Points on a hilly landscape, in no order, each with its height.
From any point a climber steps to the highest of the 3 points nearest to it. It stops when none of these is higher. Distance is the straight distance between rows; heights are no part of it.
nus: [-11   3   3   0  12  22  -3  -4  -2  20  16   8 -41 -27   4   5   7  34
 -27 -17]  height 16.0
nufu: [-32 -21 -15   1  -6   4 -27  22  12  32 -18  -9 -13  -7  -9  -5  26   8
 -31 -23]  height 43.4
nopob: [ -8  -5  18   8  -9  11  11  -2  -9   8  -2  13 -19 -21   8  -5  12  23
   1 -20]  height 25.0
dobab: [-11  31  -4   5  -2   8 -73  50   8   3   6 -43 -13  29 -55  10 -17  18
 -35  18]  height 65.2
sib: [ -8   2   1  32 -11 -11 -23   1  -2 -12  12 -19  27  45   8  31  10 -11
  -8   0]  height 47.0
Mir: [-32 -32   0   8 -20   1 -15  16   2  30 -18  -1  -3 -13  -3   5  20  18
 -27 -21]  height 46.0
mepaz: [ 17 -17   4  -7  20 -10  44 -16 -10  -7  -2  23  -8 -46  19 -27   3   5
  10 -17]  height 40.1
Vupo: [ 13 -45   1  -7  10 -34  21 -13  -7   2 -14  27  15 -19  15 -23  18 -32
   0 -12]  height 40.5
Duvut: [ 12  26  19  -4  -1  28  16 -12 -14 -16  13   7 -30   0   5   5 -18   9
   9  -3]  height 29.1
fodog: [ 27  50   4 -13 -10  27  24 -17  -7 -18  12 -12 -12  15  12  27 -48 -12
  47  35]  height 41.5
Pok: [ -9  16  -9  20 -16  -3 -46  27  -4   8   2 -25   1  44 -19  20  12   0
 -21  -7]  height 49.1
Laral: [ 22  58  -8 -10  13  18  12 -16   4 -26  14 -17   3  26  -8  36 -75  -1
  42  59]  height 34.0
zimo: [ 15  66  10 -20   1  25 -31  18   5  -4  18  -6 -36  18 -22   4 -40  17
 -13  16]  height 53.5
Nid: [ 37 -20 -11  -8  21  -9  27 -24 -11 -36   0   0  26 -21  13  -5   3 -15
  59  12]  height 66.1
baleg: [ 31  27  -7  14   2   4  25 -17   1 -32   2 -12  15  21  14  31 -28   1
  40  28]  height 46.9
tolus: [-28 -56 -13 -14 -11 -28  -8   4  12  59 -32  14   0 -13  11 -27  32 -21
 -38 -28]  height 60.5
fami: [-31 -16   0  15 -11   2 -20   8   2  24  -2 -12   0   1  -1   4  21   8
 -16 -17]  height 47.7
nedag: [ -4  -9   3  15 -12   2  22  -9   7  -9  12  23  -5 -12   7  -9  14   8
  -9 -21]  height 7.3
geg: [ 34 -33  -2 -19  41 -31  38 -16   2  -4  -5  27  39 -51   8 -44   6 -13
  49  15]  height 30.5
lidon: [-12 -17   1  26 -28 -16 -36   3   5   5  -4 -26  18  35  -4  10  18 -20
 -19 -16]  height 45.9
govep: [-25 -27  11   4 -24 -14 -24   5   0  43 -16 -11   2   2  -4   3  29   0
 -34 -28]  height 50.6
dunaz: [ 45  13 -12   0   4  14  32 -27  -8 -47   2 -30  15  -4  14  27 -41  -6
  65  48]  height 33.6
duzav: [-26 -38  -4  11   3 -29  -1   6   3  50 -20  14 -10 -28   3 -27  29 -10
 -30 -27]  height 54.6
Matuf: [ 12  49   7  -7  -2  -1 -19   7   2 -28  29  -9  -7  39  -4  30 -50   4
   9  32]  height 61.1
buseb: [ -3 -41 -11  14 -14 -27   3 -12  -7  -6 -15   2  28  17  15   1  22 -25
   0   1]  height 27.7
mot: [ -7  -8  13  -7   2   9  24 -10  -8  11  -6  18 -17 -33  11  -9  19  18
 -16 -29]  height 32.8
kufol: [ -2  18  13   8  -6  28  28 -16  -4 -30   7   4   1  12  12  12 -22  -8
  32  17]  height 24.4
Podav: [ 28 -16   3  -6  12   6  34 -33   1 -36  -4  11  22 -26  16 -12  -1  -3
  49  13]  height 51.3
veme: [ -6  42  -4  -1  12  21 -46  56   9   4  10 -40 -20   9 -51   4 -12  37
 -38   7]  height 64.3
vek: [  0  68  11 -21   5  15 -30  16   3 -11  24  -4 -25  33 -26  12 -48   7
 -10  28]  height 48.2
Vug: [-28  -2 -15  13   0  20 -30  35   0  36 -20 -52 -16  -9 -20   1  33  42
 -46 -35]  height 27.8
Venab: [  8 -45  -3  -8  19 -30  36 -15   9  19 -11  34   5 -26  13 -30  22  -9
 -16 -13]  height 46.6
gunus: [  7  67  11 -12   5  11 -19   4  12 -13  28  -2 -18  24 -17  21 -54   2
  10  32]  height 51.2
rupa: [-10  10   5  11 -11  -3 -10   7  -9   7   8   3  -8  13  -3   8   7  10
 -18 -19]  height 38.0
Lig: [  0  55  12  -5  -7   9  -1 -11  -4 -26  25  -5  -5  30   2  30 -44  -4
  26  34]  height 44.1
mur: [ 37 -33 -14 -10  30 -17  41 -23   3 -22  -1  21  26 -39   9 -32  -6 -21
  51   5]  height 30.2
tivis: [ -4 -52 -15 -13  -6 -41  -4  -8  12  30 -28  19  22  10  28 -25  27 -45
 -12  -4]  height 62.2
mopi: [  8  -3  -3  27 -11 -12  -6  -2 -14 -41  11   2  24  26  11  20  15   1
   9  -4]  height 41.4
ref: [-11  42  -5   6  -6  10 -57  43   5  13   7 -33 -14  15 -48  10 -11  33
 -34  18]  height 66.4
Lepa: [ -9 -43   6  -8  -2 -31  18 -14   6  22 -19  28   7 -24  13 -36  13 -24
 -15 -12]  height 51.1
Paku: [ -3  48   2   7  -1  13 -51  34  14   1   5 -21 -23  12 -41   8 -20  26
 -24  15]  height 65.3
piteb: [  6  58   7   5   2   4 -49  34   8  -7  22 -20 -17  41 -44  22 -20  10
 -16  25]  height 63.5
Ziz: [ 50 -17 -20   6  24   3  31 -22   2 -25  -1   6  40 -29  24   3   6 -14
  75  31]  height 39.8
sisap: [ 28 -30 -12   0  22 -26  30 -22   2 -23  -4  10  35  -2  15 -14  18 -12
  37  13]  height 38.2
Fede: [ 32 -39 -20 -13  25 -33  29 -26  -1 -10  -8  13  34 -34  16 -28   7 -18
  41  22]  height 31.9
suma: [ -6  37  10   3 -18   7 -31  25   5  -5  13 -13 -10  21 -27  16 -11  10
 -22   1]  height 50.5
Pifom: [  3  30   2   5 -15   4   3   4  -6 -26  23   3   7  31  -8  28 -16  10
  19  11]  height 46.2
Fos: [ 16 -58 -11  -8  12 -51  21 -14   1  24 -35  38  21  -6   5 -46  21 -44
  16   0]  height 32.3
nonof: [ 18  29  -6   8 -10   4   7  -2   6 -31  19 -13  20  40   9  36 -23 -14
  24  32]  height 39.7
zona: [-20 -25  -4  14 -27 -11 -28  11  -3  26 -12 -17   8  14   2   0  29   7
 -29 -22]  height 49.2
nudu: [-10  22  20  -6   3  24  10   4  -7 -14  14   9 -22  -9   4  21 -11  24
  -5 -11]  height 24.6
bodez: [ -6  48  10   3  -1  20 -32  21  -2  -2  25 -11 -30  17 -23  12 -25  28
 -21  -3]  height 55.3
ved: [  0  23  15   7  -4  15  14  -2  -6 -17  26  11 -21   7   9  17 -15  18
   6  -8]  height 21.1
zivi: [  8  57  26 -16   3  29   3  -2  -2 -23  10  -3 -14  32   3  21 -52   1
  28  34]  height 33.8
Dul: [  8  90  26 -43  13  27 -21  11   9   6  11  -6 -36  11  -5  10 -62   1
 -10  25]  height 43.5
Gaka: [ -4  58  18 -13   6  36 -12  13  -8   4  24   1 -36   5 -13   4  -9  26
 -14  11]  height 42.7
Bote: [-17 -51 -12 -11 -19 -30  -9 -11   7  30 -21   4  20  21  14 -12  36 -35
 -29  -3]  height 61.3
razed: [ 50 -37 -15 -16  44 -20  32 -30   4 -17 -15   1  45 -48   6 -24  11 -14
  66  27]  height 29.0
nuv: [-12  14  20  -6  11  25  30 -20  -8 -19   6  18 -14 -27  20  -1 -12   4
   7  -7]  height 39.0
famo: [-21 -27   3  12  -2   6   3  -9   3  26 -15   9  -2 -15  13  -2  29  18
 -29 -36]  height 32.1
Zudop: [  2  60   9 -11   1  19 -51  30   4   6  12 -15 -38  25 -34  17 -18  28
 -16   9]  height 62.1
todu: [  7  51  30 -20  15  46  19   7 -13  -3  16  -1 -41   4   9   6 -29  10
   9   7]  height 28.0
memu: [  4  -7   8   7   6  -7  28 -24   0  -8   3  14  10  -1  21  -2  -4   2
  20   0]  height 8.0
Rusod: [ 19  -3 -15  14  -7  -3  12 -16 -15 -43  14   3  10  24  23  19 -12  -9
  35   8]  height 26.3
Nupi: [-21 -53 -14 -10 -15 -41  -5 -12  23  59 -26  11  11  -2  18 -37  32 -50
 -29 -10]  height 66.6
mika: [ 11 -62 -16 -21  19 -42  19  -4   7  32 -23  31  37 -15   4 -39  20 -59
 -21  -4]  height 30.1
Nad: [-12  -5   4 -16  10  22  31 -20 -19   6   0  21 -30 -44  10  -3  16  23
 -20 -17]  height 37.2
fotot: [-30 -19 -20   6   0  15 -24  21  -1  44 -12 -21 -14 -18 -16  -3  43  34
 -44 -14]  height 36.3
vokan: [-22  22 -10   7  -7  15 -60  69   1  12   1 -46  -5  12 -49   6  -3  32
 -39   1]  height 64.6
susol: [ -9  20  18   7 -11  11   6  -5  -2 -18  13  -1  -7  27  -7  20 -10   6
  15  -2]  height 17.7
buz: [-18  22  -9   7   0  18 -32  39   2  22  -5 -33 -20   8 -39  -1   6  44
 -30 -19]  height 38.1
raso: [ -2  10   5  11   1  -6 -23  17  -9 -17   9 -12  13  35   9  25   3   4
  -5   0]  height 46.7
mizaz: [ -3 -15   3   6 -16  -3  11 -20 -11 -30   2  16  12  19   7  17  -2  -2
   8 -14]  height 29.4
borid: [-27 -22 -26   2   4  21  -1  15  -2  42 -13 -12 -23 -35  -8  -5  35  39
 -39 -26]  height 32.4
Sineg: [  8 -44 -10  10  -2 -38  28 -22  -5  -6 -13  16  21  -7   7 -25  21 -27
   7  -1]  height 32.2
kofol: [  9  40 -13  -1   7   5 -67  71   0  12 -12 -44 -16   8 -85 -15 -35  18
 -55  44]  height 63.1
rup: [ 30 -20 -20   2  18   3  33 -17  -3 -26  -6  -1  34  -6  25   1   0 -11
  53  19]  height 50.8
Lerad: [ 13 -12  11  -8  15  17  52 -19  -4  -5   0  25  -7 -41  17 -17 -10   2
  18  -8]  height 40.9
guk: [  7  -6  20  -5   7  12  47 -40   5 -24   2  16   4 -26  19  -9 -10  -5
  27   3]  height 43.2
Tebez: [-15 -37  14  -7   1 -12  13  -4  -3  34 -18  23 -20 -43  10 -15  34   3
 -29 -32]  height 47.9
poni: [ 22  32  -4   9  -8  18  17 -27  -4 -35   9  -7  12   4  19  25 -37  -5
  37  28]  height 63.0
Kar: [ 24 -51 -22 -20  34 -43  33  -7  12   4 -19  40  33 -18  -9 -52  10 -52
  13  12]  height 31.0
budu: [-21   0   0  17 -17   1 -46  12   1 -16  14 -28  17  57 -15  27  10  -5
 -14   2]  height 48.3
Som: [ 11  51  17 -23 -12  36  11   0  -1 -13  21  10 -28  13  -1  15 -49   1
  18  13]  height 29.3
tokav: [-14 -33   4   7  -2 -19   9 -12  -6  10 -19  14   4 -15  16 -28  18 -14
 -12 -22]  height 42.1
sevu: [-17 -10  -9   4 -10   2  -3  15   4  30  -4 -11 -13 -30   4   2  34  34
 -30 -25]  height 30.7
ribed: [ -1  29  -6   0 -14 -14 -26  20   4 -35  24  -2   9  34 -13  31 -19   4
   8  19]  height 80.2
tefes: [-13 -24  -9  27 -23  -5 -17  -3   6   9  -3  -8   3  11  10   5  24  -9
 -11 -27]  height 45.8
zuv: [ 40   5 -23  13  12  12  30 -29  -3 -42   0  -5  32  -6  11   7 -11 -15
  69  28]  height 41.6
risir: [  4  18   9 -11   0  23  33 -30  -7 -29   9  10 -15  -4   9  12 -31   5
  27   0]  height 33.7
Balog: [ 12 -21  -6  11  -7 -12  18 -24  -2 -30  -5  -3  25   5  18  10  25 -15
  28  -1]  height 4.2
Teful: [ 10 -23  -1   9  -6 -16  12  -8  -1 -16   2  10  21  -3   4 -14  18 -13
   6  -9]  height 14.2
Lubo: [-10  35 -12   2   4  37 -29  33   3  16  16 -17 -25  -4 -34  18  -5  29
 -32  -5]  height 44.9
dira: [-12   3  -7  13  -7   8  -9  15   2  14  -4 -13 -22   1 -18  11  11  17
 -29 -17]  height 43.6
lil: [-34  12  -4  21 -16   2 -37  23   9 -13   7 -21  -5  23  -9   9   4   9
 -24  -9]  height 49.5
gude: [ -6  -3  13 -13   9  24  44  -5 -15  -8   9  25 -23 -46  27 -10   3   8
   3 -16]  height 40.3
bebak: [-25  -7   3   7  -8  -4 -30  18   8  25  -9 -20  -5  10 -19  11  24  11
 -24 -19]  height 46.5
Rad: [ 27 -11   0  -1   6   2  31 -21 -11 -36   2   3  23  -4  14  -6   6  -4
  44   9]  height 25.4
modof: [ -5  70  16 -25   4  32  12   2  -7  -1  13  -3 -29   4   5   8 -56  -3
  18  24]  height 29.2
dun: [ 14 -49   4  -9  22 -28  34 -28  -3  -8 -11  23  29 -39  20 -37  -1 -24
  31   3]  height 30.3
livum: [-17 -45 -12  -5  -5 -37   6 -10   5  26  -7  27  18 -17  19 -26  26 -30
  -5 -12]  height 57.3
Feli: [ 19 -24  12 -10  33  -7  51 -23  -7 -14  -6  29  14 -47  15 -23 -11 -22
  32  10]  height 29.7
zoti: [ -1 -27   2  11 -23 -18 -19   3   6  14 -12  -4  16  17  21   1  24 -13
  -6 -31]  height 45.2
zives: [-40 -37  -6   0 -18  -9 -28  22   1  58 -25 -12   3 -12  -5 -21  43 -10
 -39 -23]  height 48.9
rizo: [-28 -48   1  -3 -26 -23 -17  -9  12  43 -25   1   7  14   7 -18  34 -22
 -26 -15]  height 58.5
Vor: [-18 -15  19  12  -4   6 -12   0   6  13 -10  13  -9   4   3  -3  19   8
 -20 -34]  height 41.1
par: [-25 -40  -9   3 -17 -16 -12  -4  10  44 -23   6  -1  -5   2 -16  29  -3
 -40 -34]  height 55.0

Where does a climber stop that starts at each point below?
budu -> ref
dira -> Nupi
Dul -> ref
bebak -> Nupi
rupa -> Nupi
nopob -> Nupi
nedag -> Nid
ved -> Nid
nudu -> Nid

Call two points neighbours if one is among the 3 nearest of the other. Go from one point of each pair to the other, from neighbour to neighbour, staying as high as possible. Name the lowest point that can't be avoided.
Nid and Nupi -> dunaz
ref and poni -> fodog
ribed and ref -> vek

Two climbers start at each pair of points below. Name the first point that both come to, or write none.
sevu and tefes -> govep
borid and famo -> govep
Feli and Sineg -> none
